Each row is a point on a landscape with many valleys, with its height.
From any point a ball rolls to the lowest of the 4 points nearest to it. It stops when none of these is lower. Distance is the straight distance between rows; heights are no part of it.
q_472 h=3.26: [152 113 119 122  98 119 147 115 127 141 107 120 103 143 141 150 161 119
 131 143 138 112 144 147 138  97 151 117 152 132 138 129 145 106 161 180
 130 143 146 100  96 171 124 102 146 160 102 104 155 150  53 144 139 111
 114 153 115]
q_681 h=1.42: [ 81 150 143 138 145 114  96 129 123  95 129 149 151 125 115 129  85 169
 115 116 102 112 142 165 128 147 107 104 135 127 148 116 143 153  56 112
 111  96 126 134 186 117 135 165  71  68 141 143 113 115 205  72 153 174
 156 115 104]
q_547 h=2.14: [135 101 153 130 113 141 120  99 125 117 134 129 105 105 123 134 179 144
 102 131 138 115 112 128 146  98 149 147 160 127 122 116 147 125 166 136
 129 206 148 168 103 147 165 117 152 120 132  83 138 130 103 122 160 105
 142 143 120]
q_429 h=1.85: [ 85 106 139 137 120 165 105 135 143 118 126 128 138 159 111 120  93 157
 106 129 107 108  97 141 122 126 115 120  87 127 138  74 129 154 110 106
 162 163 107 168 156  97 170 152 101  82 143 134 140 138 190  98 143 163
 158  84  89]
q_107 h=8.31: [101 165 146 151 145 146 160 182 148 169 185 156 122  91 122 106 184  79
 194  85 149 185 138  56 125 177 155 119 106 167 112 218  86  92 164 130
 110  88 120  82 142  74  85  64 166 239 111 166 103 142  94 169  72 105
  61 173 208]
q_714 h=5.54: [139  83 132 152  68 128 145  66  95  96  96 130 109 107 114 165 169 110
  98 158 127 101  98 140 180  99 166 141 130 122 116 107 132  99 167 140
 122 192 111 160 106 166 132 142 157 106  87  72 150 153 115 140 154  84
 126 172 128]
q_379 h=2.82: [146 109 140 123  99 135 118  97 115 113 128 124 107 116 126 156 180 131
 122 140 136 112 115 143 156  96 152 136 142 123 123 113 138 113 165 137
 131 204 141 158 103 159 153 114 155 119 110  71 157 133  92 131 160  97
 124 149 114]
q_614 h=2.62: [179 130 116 118 115 136 152 146 146 157 110 142 118 121 161 140 162 125
 130 114 136 130 156 118 106 114 125 121 165 120 111 154 147 126 154 142
 116 100 162 105  79 145 123  92 159 167 136 138 134 117  84 137 120 110
 127 153 138]
q_291 h=4.52: [164 114 116 153  87  96 174 133 112 150 121  80 123 171 148 108 158  72
 176 155 133 124  90 114 149  96 146 130 110 170 132 116  67 106 183 146
 150 139 130  89 125 144 110 101 190 202  55 121 187 198  11 201  77  92
  93 147 124]
q_530 h=4.25: [149 149 125 143 122 109 151 152 140 146 149 133 108 129 166 131 148  79
 175 113 131 154 141 117 109 132 157  95 133 180  96 176  83 111 165 171
 115  89 141  65 119 117  85  63 192 217 107 155 145 159  74 152  98  93
  86 147 171]
q_606 h=7.25: [129 162 136 125 128 136 162 178 154 156 162 147 114 109 133 116 162  85
 180  72 154 163 142  63 105 158 160 117 118 151 103 201  95 106 163 119
 116  66 114  80 137 103  86  72 159 217 127 183  98 118  91 150  76 127
  85 148 187]
q_55 h=3.02: [167 152  94  77 195 125 118 143 126 157 170 126 130 103  95 133 112  90
 146 102 142 177 146  81 129 171  83 153 142 103 132 186 132 127 124 106
 106  77 135  98  99 157 106 134  70 133 135 159  79 104  91 156  82 125
  98 127 172]
q_797 h=3.72: [172 155 108 114 118 127 161 168 145 168 134 133 114 133 158 130 149  96
 160 103 142 142 166  95 114 143 137 120 146 124 103 175 127 119 159 135
 108  64 145  80 110 138  96  74 166 188 151 176 106 116  87 151 101 131
 103 148 172]
q_875 h=2.75: [ 55 120 163 126 125  86  89 136 127 117 110 153 137 139 116 137  70 215
  88 102 105 120 161 173  93 138 126 130 132 113 147 108 161 157  53 100
 124  89 101 103 156 106 140 200  62  46 152 117 117  92 249  72 161 158
 164 119  90]
q_264 h=5.52: [ 46 175 157  99 188 119  75 140  93  80 145 132 142  84  92 128  88 185
 124 105 107 127 167 161 107 134 109 160 153 103 146 151 183 154  33  69
  87  50  98 129 138 106 128 155  82  91 160 163  96  76 196  73 153 182
 150 125 119]
q_312 h=2.40: [ 55 112 159 130 116 109 101 136 130 120 101 143 139 167 123 126  70 187
  87 103 123 112 143 167 113 136 120 109  99 128 152  83 158 142  80 125
 142 130  89 119 160 103 150 217  67  59 136 106 118 115 209  98 143 170
 160  99  74]
q_787 h=1.94: [ 68 106 143 138 119 164 102 128 132 121 105 134 145 155 108 118  85 166
  99 137 115 105  93 154 113 123 123 127  82 121 140  60 128 151 106 125
 152 167 110 181 153  94 161 160 111  77 146 125 133 143 195 111 133 156
 157  95  91]
q_724 h=4.28: [ 51  97 180 118 112 107 111 134 132 120  98 150 132 165 120 135  73 199
  74 119 130 123 143 163  96 134 130 117 107 125 147  80 150 132  68 124
 147 120  85 115 150 105 153 228  81  35 147  94 123 114 219  84 150 146
 163 102  75]
q_73 h=6.12: [119 163 106 103 224 118  83 126 109  78 174 140 130  71 105 110 104 125
 140 144 112 137 170 118 143 175  81 125 165 123 153 161 145 128  67 101
  96 105 118 119 155 127 103 131  85 102 133 140  96 100 153  77 147 168
 128 100 138]
q_685 h=6.21: [ 56  94 156 105 110 121 105 121 117 139  97 130 130 161 120 128  53 188
  93 124 133 107 119 165  96 108 136 121  69 111 140  61 147 142  88 123
 152 137  73 132 137  83 143 221  89  49 151  89 123 106 205  98 137 137
 167  99  70]
q_187 h=2.64: [184 134 112 121 120 148 157 134 159 156 113 134 114 121 154 124 162 128
 120 118 132 120 163 113 122 121 114 134 165 109 115 139 157 131 155 140
 138 126 160 126 103 142 142  98 142 136 139 125 121  99  99 129 142 116
 139 138 124]
q_418 h=1.49: [ 69 138 157 138 126  86  91 142 128  91 107 147 145 133 117 131  78 198
 102 121 104 120 159 166 105 133 122 113 139 128 157 109 165 139  59 119
 123  89 115 114 168 124 140 190  68  47 139 132 115 101 228  76 153 159
 156 115  94]
q_927 h=4.67: [159 148 100 116 191 135 125 114 132 114 166 136 141 101 123 107 119 118
 126 140 111 131 141 106 157 168  77 128 156 104 137 148 137 144  95 105
 109 100 148 147 155 131 110 147  84  77 129 146 100 100 158 113 138 147
 139 103 130]
q_514 h=4.62: [ 74 100 129 160  91 162  91 110 113 109 104 107 143 150 112 127  80 149
  94 150 129 105  69 180  97 104 143 174  58 118 117  78 124 138 118 104
 144 195 102 183 124  91 150 145 117  88 170 109 136 135 199 127 154 129
 147 116  98]
q_789 h=2.30: [ 82 151 150 134 157 109  85 142 111  84 127 146 134 102 105 127  93 167
 121 125 102 119 153 155 114 151 111 131 149 116 145 145 172 155  40 101
 101  72 111 123 170 129 125 164  77  69 143 154 108  98 209  60 153 167
 152 120 106]
q_274 h=3.75: [139  90 143 133  88 118 134  86 103 117  98 122 101 118 122 163 176 112
 113 157 136 101 113 131 165  88 154 136 136 118 129 113 138 104 172 147
 118 171 152 146 100 172 140 134 138 133 103  70 156 160  86 142 145  89
 115 159 111]
q_520 h=4.64: [132 168 105  81 231 122 103 122 108 113 171 142 126  84  95 113 103 105
 142 136 120 169 156 102 145 175  91 149 158 122 150 180 148 131  85 107
  95 100 131 111 114 138  94 144  74 107 123 129  89  97 120 105 114 145
 108 107 162]
q_363 h=4.66: [140 100 144 137  57 121 150  85  96 113 100 113 115 125 127 179 179 109
 107 164 142 105 109 150 181  82 160 130 127 118 135 107 144 111 177 145
 127 178 143 145  94 164 135 150 154 135  77  59 162 162  78 160 148  79
 110 165 118]
q_96 h=6.14: [167 137 121 152 102  81 161 138 143 145 140 120 122 163 165 134 152  85
 163 119 116 137 143 107 121 114 166  93 137 179 124 136  81  97 157 186
 137 112 148  72 118 131 100  77 182 205  98 147 163 179  60 162 101  88
 105 151 138]
q_136 h=2.86: [106 101 133 150 126 158 109 107 128 104 125 118 137 131  99 126 133 165
  99 152 131 117  75 150 129 108 129 150  87 138 121  78 123 130 130 128
 147 218 119 184 123 118 178 116 137  98 161 107 145 141 152 105 151 128
 154 108 100]
q_577 h=1.46: [153 106 128 131  71 110 167 101 109 142  94 111 113 161 139 155 158  83
 143 173 138 111 110 140 180  92 168 118 123 131 134 106 103 111 169 152
 135 144 145 121 103 175 122 116 163 170  68  98 159 178  38 182 109  97
 104 171 114]
q_209 h=1.48: [ 60 107 147 128 117 153 108 134 119 126 101 127 141 162 114 121  71 167
 102 129 110 111 105 158 118 117 119 118  82 117 140  63 137 156  94 124
 151 153 101 163 160  93 160 188  94  74 125 117 137 136 197  99 146 165
 163  90  85]
q_904 h=0.54: [ 61 107 148 126 120 123 103 133 125 124  98 130 147 162 105 134  72 175
 114 126 115 112 110 150 111 133 118 110  95 122 150  75 140 142  90 125
 142 144  95 145 170  89 155 200  76  69 135 112 122 125 202  94 141 160
 151  92  90]
q_369 h=1.39: [ 69 116 136 139 120 157 111 135 129 116 108 132 148 160 117 117  82 169
  94 128 119 101 108 152 114 131 113 117 102 132 145  78 140 145  91 116
 151 147 111 159 170  97 167 172  87  79 144 134 122 130 193  96 141 170
 162  95  96]
q_382 h=2.96: [140 108 142 128 110 119 124 105 137 125 110 126 101 120 131 152 174 133
 118 136 135 113 133 135 140 100 144 138 153 128 121 124 162 116 172 153
 130 179 159 157  90 159 161 106 147 111 137  92 141 127  95 121 143 105
 137 142 122]
q_570 h=6.06: [165 123 121 156  98  98 164 122 127 143 131 101 131 170 145 125 138  77
 166 139 121 129 117 110 145  97 160 108 128 168 129 123  68 109 175 160
 149 128 140  78 121 147 116  82 191 197  81 118 182 186  35 188  94  88
  97 145 121]
q_730 h=3.27: [178 147 113 122 113 124 153 147 146 160 106 136 119 132 165 144 150 103
 140 120 142 127 165 121 117 118 139 112 158 129 114 172 129 118 163 147
 118 108 154  92  95 142 104  76 154 192 139 160 134 123  79 145 115 122
 109 157 149]
q_679 h=6.44: [172 156 124 172 106  86 148 140 149 153 159 112 129 155 155 119 154  83
 168 118 129 140 126 113 134 118 150 105 134 191 115 151  59 113 161 178
 143 118 149  57 147 118  95  76 192 215  93 144 177 188  56 179  95  79
  88 143 157]
q_918 h=4.56: [171 148 106  96 146 130 169 167 144 169 136 137 133 115 140 136 137  99
 152  90 164 153 149  82 116 150 108 150 147 108 109 182 142 127 152 112
 107  61 138  93 109 141 105 101 133 176 156 174 100  93  84 148  97 135
 111 136 187]
q_961 h=6.00: [128 118 127 133 146 157 120 102 136 128 136 126 152 125 118 105 144 152
 108 124 113 122 112 115 129 113 108 127 131 130 128 104 130 134 134 110
 146 188 135 179 140 120 172 119 122  88 129 108 136 121 150 102 150 149
 155 104 121]
q_297 h=4.55: [178 150 101  82 166 147 142 139 132 156 147 139 138 119 125 124 114  95
 151 107 155 153 138  87 121 160 100 151 148  91 124 170 144 135 131 103
 122  70 145  99 110 157  96 134 100 138 144 149  86  94  91 156  98 131
 106 145 164]
q_338 h=5.40: [142 134 134 144 161 164 127 113 152 119 150 125 149 127 130 108 130 146
 110 137 107 116 125 116 154 151  88 103 133 127 133  98 135 146 111 118
 131 136 141 168 160 122 153 135 103  77 125 137 124 111 163 106 153 154
 164  83 119]
q_401 h=4.85: [166 134 118 130 100  93 151 134 147 154 106 116 106 143 163 151 158 100
 152 127 123 121 149 120 114 118 160 101 152 155 109 147 116  97 158 175
 117 114 145  74 101 152 113  72 176 182 112 138 145 167  64 153 126 116
 111 148 129]
q_220 h=3.81: [108 113 140 136 145 148 117 130 130 121 134 143 154 150 111 113 100 165
 101 131 106 106 128 140 137 137  84 106 121 130 140  87 145 149  96 111
 135 130 119 168 187 112 147 161  97  78 121 142 135 138 195  97 159 176
 156  84  98]
q_565 h=5.31: [180 163 127 171 118  88 141 130 144 156 151 128 126 138 160 122 154  84
 173 106 115 145 139 112 112 136 159  96 139 197 105 162  72 116 162 183
 135 102 163  52 142 119  87  70 188 214 103 150 160 168  77 168 101  89
  85 138 167]
q_545 h=2.41: [ 67 146 153 118 139  83  79 146 127  79 118 147 136 108 118 131  79 198
 101 106  96 120 154 169 111 145 117 133 147 107 146 123 172 163  37 103
 113  72 108 118 170 115 140 180  62  69 148 141 107  84 223  66 166 164
 166 126  99]
q_446 h=4.31: [113 125 132 137 156 128 118 121 134 108 134 137 151 131 117 114  99 154
 102 132 105 117 133 130 136 147 104  98 141 124 139 108 137 155  81 116
 119 112 124 159 190 126 139 159  69  71 125 144 118 119 186  97 139 164
 148  92 107]
q_239 h=3.73: [174 129 128 120 165 153 143 116 159 145 141 136 133 107 131 110 155 140
 107 115 138 128 139  97 129 117 103 142 148  99 127 125 152 155 142 116
 136 152 166 169 120 133 163 121 128 108 132 134 131 103 127 126 142 126
 144 102 134]
q_664 h=2.16: [159  99 102 170  59 118 178 120  98 125  89  98 126 155 159 137 156  81
 158 194 135 121  82 123 188  74 162 125  98 139 111 108  71 124 189 110
 154 137 132 126  99 162 117 122 188 186  65 102 183 179  30 220  93  91
 102 157 118]
q_111 h=2.32: [129 109 144 130 133 156 103 103 119 109 138 113 128 121 122 118 172 157
 103 134 116 117 105 138 145 105 135 145 145 128 115 106 133 129 157 123
 147 202 150 180 119 138 171 112 145  98 136 109 152 121 116 115 160 124
 142 119 111]
q_57 h=7.93: [ 67  96 128 120  84 130  95  93 111 122  81 124 135 152 143 122  31 171
  76 157 148 120  94 190 105 105 149 155  44 116 117  55 137 142  86 125
 174 169  58 157  85  76 118 219 115  78 176  78 122  96 214 123 140  93
 165  93  77]
q_969 h=2.71: [ 70 100 132 126 104 153 101 124 111 121  98 122 145 151 116 126  74 158
  99 148 126 110  82 176  98 112 125 131  68 114 135  64 145 143  98 119
 166 183  97 177 141  88 167 165  96  79 156 114 131 137 209 112 149 145
 153 102  80]
q_746 h=2.79: [195 150 105 105 148 137 148 143 141 153 136 129 129 118 142 127 138 105
 137 113 146 134 145 104 114 151  97 138 162  96 116 174 153 143 139 103
 112  89 156 107 108 142 110 120 120 138 151 152 106  83  92 151 109 128
 121 131 161]
q_417 h=4.15: [135  93 137 132  85 133 128  78  96  96 110 116 101 113 117 170 178 134
 104 150 137 108  88 147 160  91 165 145 141 106 128 121 138  97 180 145
 122 201 131 181 119 174 133 137 161 105  97  57 140 153 111 133 156  81
 114 161 120]
q_212 h=1.68: [150 100 110 138  69 101 175 113 107 135  93  93 119 174 151 137 156  65
 161 179 135 111  87 128 173  90 163 109 115 147 134 103  83 119 168 139
 131 134 148 118  99 153 130 112 164 178  66 102 177 186  37 192 100  94
 114 151 113]
q_761 h=3.76: [137 112 141 135 138 134 118 117 141 122 129 121 123 106 135 115 183 156
 109 130 126 109 129 115 130 111 122 131 146 112 122 116 138 130 158 131
 139 190 152 158  92 144 174 110 149 111 130 105 146 112 115 111 161 127
 150 130 126]
q_61 h=5.10: [164 143 113 156 109  84 147 141 151 152 136 110 121 142 168 131 149  91
 161 122 122 142 137 127 110 122 161  95 137 177 113 153  84 103 161 182
 137  96 146  68 117 127  94  69 172 217 102 145 159 159  66 149  92  95
  89 147 149]
q_990 h=3.97: [103  99 139 174  76 148 100 104 108  94 116 107 127 134  99 132 110 151
  99 164 136 105  61 172 112 103 140 166  83 123 120  84 113 131 128 103
 133 204  96 200 132 126 151 135 139  94 157 117 146 142 200 116 161 109
 143 131 114]
q_649 h=1.47: [ 88 105 132 130 115 182  98 116 115 124 113 133 135 150 106 116  96 153
 106 145 126 101  79 169 115 102 127 144  79 130 123  72 133 150 111 118
 157 190 101 177 150  96 169 156 110  79 155 112 128 139 188 105 141 146
 162 100  89]
q_85 h=7.21: [ 58  85 158 108 101 127 105 103 101 124  87 136 138 160 143 125  53 189
  84 143 148 121 127 175 106 118 145 139  48 102 133  69 140 136  86 125
 163 162  54 139  97  78 135 240 103  61 163  75 109  93 206 105 126 121
 168  92  76]
q_742 h=8.11: [115 149 129 124 137 135 165 189 143 169 173 138 122 103 113 116 151 111
 185  69 150 195 144  53 117 177 148 137 118 148 121 199  87  88 158 120
 100  60 107  81 141  91  96  64 156 226 121 176  89 138  85 162  73 115
  74 161 198]
q_145 h=4.29: [ 72  94 125 148  81 147  96 109 111 119 104 121 139 144 112 133  61 146
  93 159 127 121  73 182  92 110 138 164  42 118 115  58 120 140 107 112
 159 192  86 182 125  89 140 160 109  81 166 109 141 146 200 116 141 123
 145 110  92]
q_175 h=6.51: [153 134 128 119 161 161 142 117 150 125 142 130 146 110 131 104 151 150
 113 131 121 112 129 113 142 120  90 124 150 108 132 118 141 144 139 119
 140 149 170 170 132 121 163 130 128  93 138 126 128 101 139 107 145 145
 156  85 124]
q_503 h=4.54: [ 81  92 129 155  81 144  88 101 118 105  93 111 136 143 108 133  78 152
  95 164 134 121  67 190  97  96 143 173  67 116 112  75 112 130 110 110
 141 210  83 200 120  95 154 148 129  79 172 120 144 144 209 116 159 112
 149 127  93]
q_403 h=5.30: [139 142 106 104 145 139 162 187 139 169 147 131 131 125 108 118 134  95
 170  73 155 176 143  80 108 173 138 138 128 127 120 194 106 111 158 101
 107  61 111  87 117 116 103  79 137 197 152 184  90 124  77 155  74 135
  85 152 185]
q_637 h=3.83: [158 153 117 136 113 118 159 159 148 156 145 128 128 131 160 131 144  88
 160 107 145 144 151 109 114 126 157 113 139 146  91 178 107 110 162 138
 105  87 128  77 109 128  94  62 171 202 127 177 119 138  80 144  89 119
 103 154 170]
q_269 h=3.78: [125  95 144 162  81 141 105  75 120  73 128 110 120 110 109 144 147 134
  87 145 128 113  75 158 146  89 165 158 122 129 118 109 122 113 149 125
 107 218 106 198 128 150 141 132 157  97 118  86 140 150 164 117 177  78
 122 139 118]
q_628 h=4.79: [ 62 176 151 103 185 119  81 135 102  73 145 137 132  77 107 124  96 162
 120 120 107 124 168 147 120 151 106 146 150 109 160 148 174 150  33  83
  91  59  91 136 145 108 125 151  81 112 164 159  95  80 184  53 157 193
 146 131 132]
q_115 h=0.86: [ 96 162 124 111 194 108  83 132 102  73 151 146 128  83  95 122 102 147
 128 142 107 134 151 152 138 162  88 126 160 114 149 144 147 139  55 107
 101  73 100 124 167 129 117 145  81  89 144 155  94 102 170  68 151 179
 148 113 128]
q_663 h=6.88: [124 167 132 162 134 134 150 155 145 153 171 159 123 116 140 105 174  75
 189  96 149 172 159  75 104 162 160 101 116 173 100 205  83 101 150 142
 120  92 124  80 135  82  79  64 184 230 100 154 108 142  92 166  70 107
  68 175 211]
q_184 h=2.26: [ 90 144 146 140 176 115  94 141 114  85 132 153 144 109 110 126 102 160
 120 139  94 118 145 158 133 152  95 115 146 114 147 131 154 146  53 108
 109  85 115 123 196 120 120 159  73  75 154 145  96 109 208  70 156 179
 152 109 106]
q_590 h=3.94: [153 165  91  60 219 124 114 130 115 140 167 135 117  93  89 115 107  94
 145 114 123 178 146  88 144 179  72 154 155 106 142 177 146 129 119 104
 123  86 133  98 109 151  96 137  66 127 134 141  71  86  92 140 102 131
 112 130 166]
q_992 h=3.74: [171 126 113 127  91 107 148 138 135 159  93 122 116 138 163 158 152 121
 135 122 136 116 170 127 114 116 147 114 163 131 123 142 138 101 153 172
 125 111 162  98  81 154 120  92 163 168 129 141 152 138  61 137 117 119
 122 160 123]
q_392 h=3.15: [147 113 127 117 133 132 130 120 146 147 121 135 120 110 130 133 173 123
 117 126 127 118 146 118 128 102 132 121 166 120 125 140 159 118 166 141
 134 178 169 141  92 150 147 107 155 126 119 101 141 113  99 129 151 107
 133 148 127]
q_819 h=1.31: [156 149  98  68 178 130 139 165 137 169 153 128 114 135  96 130 111  91
 151  84 137 189 138  70 115 166 109 153 135 108 134 188 126 118 123 107
  99  59 129  75 106 153 103 124  91 165 146 171  80 117  77 164  77 132
  96 144 171]
q_79 h=3.63: [162 111 124 130  90  86 153 123 130 146 112 104 120 161 146 140 144  86
 157 150 124 122 123 133 145 107 169 108 139 162 127 115 101 107 167 173
 133 119 157  77  95 165 111  89 160 193  76 117 164 180  36 158 110 108
 108 157 105]
q_703 h=5.82: [141 160 106 101 213 129 108 114 117  96 179 126 126  80 105 110 124 111
 139 142 104 148 157 117 158 176  87 128 158 105 152 158 135 136  77 104
 111  93 129 126 141 134  99 147  76  92 132 146  95 104 142  98 123 154
 128  99 139]
q_416 h=0.84: [169 130 123 115 124 116 144 129 149 155 111 126 116 127 165 157 170 128
 120 123 129 124 147 124 126 111 135 130 172 120 122 135 151 122 174 165
 132 139 167 122  81 155 139  98 147 147 127 124 139 125  83 140 138 127
 139 157 125]
q_135 h=7.96: [ 59  86 142 129  85 145 102 115 112 140  82 120 137 153 137 132  40 175
  90 153 139 122  94 176  96 107 139 141  51 111 137  48 140 151  91 124
 167 175  77 171 112  86 129 207 104  79 161  84 133 101 212 118 141 115
 167  91  76]
q_33 h=4.49: [170 123 123 124 104 103 157 138 132 163  99 121 104 141 146 153 165 105
 142 132 132 127 155 134 129 107 149 109 153 139 123 127 127 108 165 171
 117 122 152  84  83 163 123  84 148 179 107 122 155 162  77 144 123 109
 111 150 126]
q_337 h=5.19: [144 159 125 144 127 123 156 165 143 148 165 140 118 114 159 124 159  86
 183  93 148 168 150  93 108 153 158 111 130 163 108 197  91 105 152 136
 112  67 122  76 131 105  81  73 178 224 122 166 117 133  89 159  86 115
  82 163 194]
q_896 h=5.23: [162 125 126 129 145 150 137 116 156 158 135 117 124 115 138 120 168 137
 107 124 123 116 141 109 125 112 109 123 159 110 129 114 154 135 154 138
 142 166 173 168 106 139 169 112 145 119 146 115 139 119 109 120 151 130
 141 126 136]
q_321 h=4.41: [154 143 110 100 126 137 162 180 143 167 134 135 124 114 136 132 143  89
 159  81 155 153 139  83 108 154 141 139 133 137 111 178 112 116 155 109
 102  62 125  89 114 123  94  75 148 200 152 172 106 109  82 148  82 146
  92 151 187]
q_424 h=2.42: [ 71 113 144 124  96 157  98 117 111 123  96 121 138 160 118 127  69 171
  94 139 136 110 110 158  99 111 130 120  64 131 139  69 147 147 102 133
 153 153  92 158 142  86 151 197 106  76 151  96 128 137 208 114 137 148
 154  80  82]
q_441 h=2.74: [ 72 127 159 126 127  94 102 136 123 114 102 143 138 151 112 130  74 203
 100 115 106 119 150 164 107 135 122 118 115 128 157  86 152 141  57 118
 139 116 100 120 168 116 154 208  76  58 142 112 117 118 222  93 150 167
 162 105  82]
q_635 h=7.63: [111 166 134 143 136 135 150 176 155 146 171 150 116 115 141 114 168  89
 177  88 148 172 144  65 124 179 153 128 115 175 110 207  92 109 163 135
 110  82 115  76 129  94  89  72 174 240 121 168  94 141  86 166  79 114
  72 159 203]
q_117 h=2.03: [117  96 142 145 105 143 106  95 122  97 135 117 123 118 101 123 149 148
 109 141 128 111  93 163 123  97 149 159 124 119 126  96 124 122 153 121
 134 207 115 207 119 140 165 113 148  96 141  96 141 143 152 109 159 112
 139 136 118]
q_361 h=3.60: [ 87  96 131 155  98 166  90 107 117  97 106 110 139 133 103 129 118 149
 101 141 129 108  68 164 112  95 148 160  99 133 121  84 105 135 126 107
 132 212 111 202 127 118 166 123 142  99 157 112 143 138 185 112 154 125
 141 126 101]
q_566 h=3.62: [170 157 106 135 103 109 155 157 157 148 134 129 118 129 164 134 156  86
 159 110 133 130 150 119 100 127 147  99 138 146 103 161 109 111 154 156
 112  84 128  76 104 129 104  65 167 205 125 153 140 130  76 145  97 124
 106 152 167]
q_437 h=0.68: [154 101 112 147  55 121 179  96  99 133  81  96 116 153 144 153 159  77
 141 188 144 103  88 151 185  91 159 130 100 120 115 101 108 118 177 148
 140 143 139 128  98 171 121 126 160 158  66  80 164 173  53 198 123  92
 106 156 116]
q_173 h=2.76: [154 111 107 169  79 108 177 115 103 125  94  85 128 171 156 113 148  77
 171 173 145 115  78 109 180  89 160 131  98 153 114 120  58 123 190 131
 162 149 135 124 117 156 125 105 205 204  79 109 193 188  19 221  85  83
 112 157 122]
q_108 h=4.14: [170 132  96 102 125 133 166 167 156 164 132 127 131 124 156 142 146 105
 156  99 155 140 157 107 109 140 137 138 141 121 110 174 131 131 158 125
 116  72 143  93 110 139  95  89 151 188 142 161 118  96  85 149 105 132
 118 147 165]
q_735 h=4.57: [182 140  96  78 187 134 134 137 129 138 176 130 128 102 120 108 112  94
 141 133 138 156 144  86 143 171  82 142 154  96 139 165 133 135 129  98
 113  94 148 115 117 153 107 145  84 105 137 147  94  88 110 147 112 136
 122 122 167]
q_389 h=5.18: [ 84 167 134  99 228 118  68 129 107  70 164 144 127  69  91 121 111 140
 135 131  99 149 159 127 140 170 100 144 162 122 154 156 163 122  42 102
  87  85  93 121 150 118 107 127  88 115 136 166  97  88 159  64 153 176
 124 107 128]
q_508 h=0.60: [197 135 103 110 153 159 156 134 155 146 138 130 130 114 150 117 155 134
 123 111 146 130 144 107 121 135  84 137 169  98 119 140 144 146 141 112
 131 123 176 138 123 143 142 119 126 113 146 129 119  96 100 143 129 126
 142 120 155]
q_741 h=2.17: [156 102 120 114  86  96 142 109 105 141  90 119 103 138 123 163 159 102
 138 161 133 124 116 137 167 104 154 130 140 125 132 113 125 109 165 177
 123 154 153 115  90 170 115 114 154 161  88  93 159 174  58 149 126  91
 105 157 113]
q_747 h=7.97: [145 178 133 160 128 123 142 152 151 139 169 143 119 120 155 122 178  61
 183 113 145 159 152  99 118 158 161 104 113 198  97 211  74 112 152 163
 116  87 143  65 157  90  84  66 192 238 111 159 127 141  94 164  75  86
  75 169 198]
q_985 h=7.42: [175 133 120 156 105  88 158 129 134 150 139 108 126 164 160 121 160  83
 163 128 113 138 121 108 133 108 152 106 121 179 128 135  61 108 168 173
 147 119 148  66 133 145 112  75 191 206  72 128 186 189  46 185  93  82
 107 136 136]
q_75 h=2.10: [ 89 122 159 137 133 114 103 139 135 112 114 142 148 150 114 125  87 185
  98 113 113 110 144 152 113 143 109  90 122 120 157  95 156 152  73 124
 117 108 116 138 182 103 140 185  77  59 129 141 124 138 212  87 147 173
 155  96  82]
q_91 h=1.33: [129 105 150 143 114 150 109  98 111 117 124 126 114 113 124 133 159 145
 105 141 130 111  95 132 127  98 143 147 138 120 130 108 132 114 170 128
 141 217 117 185 107 148 168 126 167  98 131  89 144 122 140 120 177 116
 134 139 115]
q_572 h=5.08: [166 154 104  88 204 130 140 118 117 115 169 131 120  92 122 112 109 101
 142 127 123 142 150 106 147 172  80 140 168 101 130 159 134 136  96 104
 127  96 141 118 131 146  99 152  86 102 127 130  89  87 135 121 117 141
 126 102 150]
q_19 h=6.20: [123 148 111 124 182 126 100 119 113  79 160 133 141  96 109 115 104 133
 134 139 109 126 136 122 150 155  92 114 153 130 153 138 145 150  71 114
 114 104 136 138 187 137 113 147  85  88 120 150  96 111 166  92 147 159
 137  93 123]
q_608 h=3.04: [109 111 135 145 141 156 123 121 137 121 131 126 156 133 112 108 114 155
 103 123 109 101 117 129 137 127  80 114 113 131 143  86 134 143 116 119
 150 155 136 174 171 106 175 140 111  71 134 138 130 146 183  95 159 165
 150  82 110]
q_306 h=1.77: [173 141 118 123 176 150 150 123 146 137 139 131 138 112 135 111 144 132
 113 128 119 129 137  98 144 142  77 133 166  94 121 147 137 139 140 115
 124 117 170 149 133 141 136 126 120  99 134 137 105  93 121 138 131 138
 145 102 144]
q_116 h=3.35: [162 131 115 131 166 161 129 109 142 120 150 129 151 117 127  88 129 131
 117 121 119 116 134 102 159 141  75 111 148 108 140 126 143 146 118 111
 133 129 153 165 156 138 118 139 103  82 124 154 117 103 144 112 150 143
 156  92 122]
q_170 h=4.03: [190 156 104  90 168 149 152 139 136 142 153 147 128 115 124 125 137 113
 131 115 137 143 151  94 142 163  69 146 158  85 130 167 145 141 133 108
 111  95 153 143 127 155 114 139  90 105 134 149  86  91 104 141 110 135
 132 118 163]

Call two points neighbours if one is among the 4 nearest of the other. Go from one point of each pair to the other, from neighbour to neighbour, staying as low as possible. Name the highest point that can't be avoided.
q_681 / q_819 | q_297
q_649 / q_508 | q_392
q_115 / q_649 | q_312
q_91 / q_649 | q_136
q_437 / q_508 | q_472
q_681 / q_115 | q_184
q_649 / q_904 | q_429
q_508 / q_416 | q_187

For each start below, name the point where the ball stops.
q_338 | q_904
q_96 | q_416
q_985 | q_416
q_747 | q_416
q_565 | q_416
q_703 | q_819
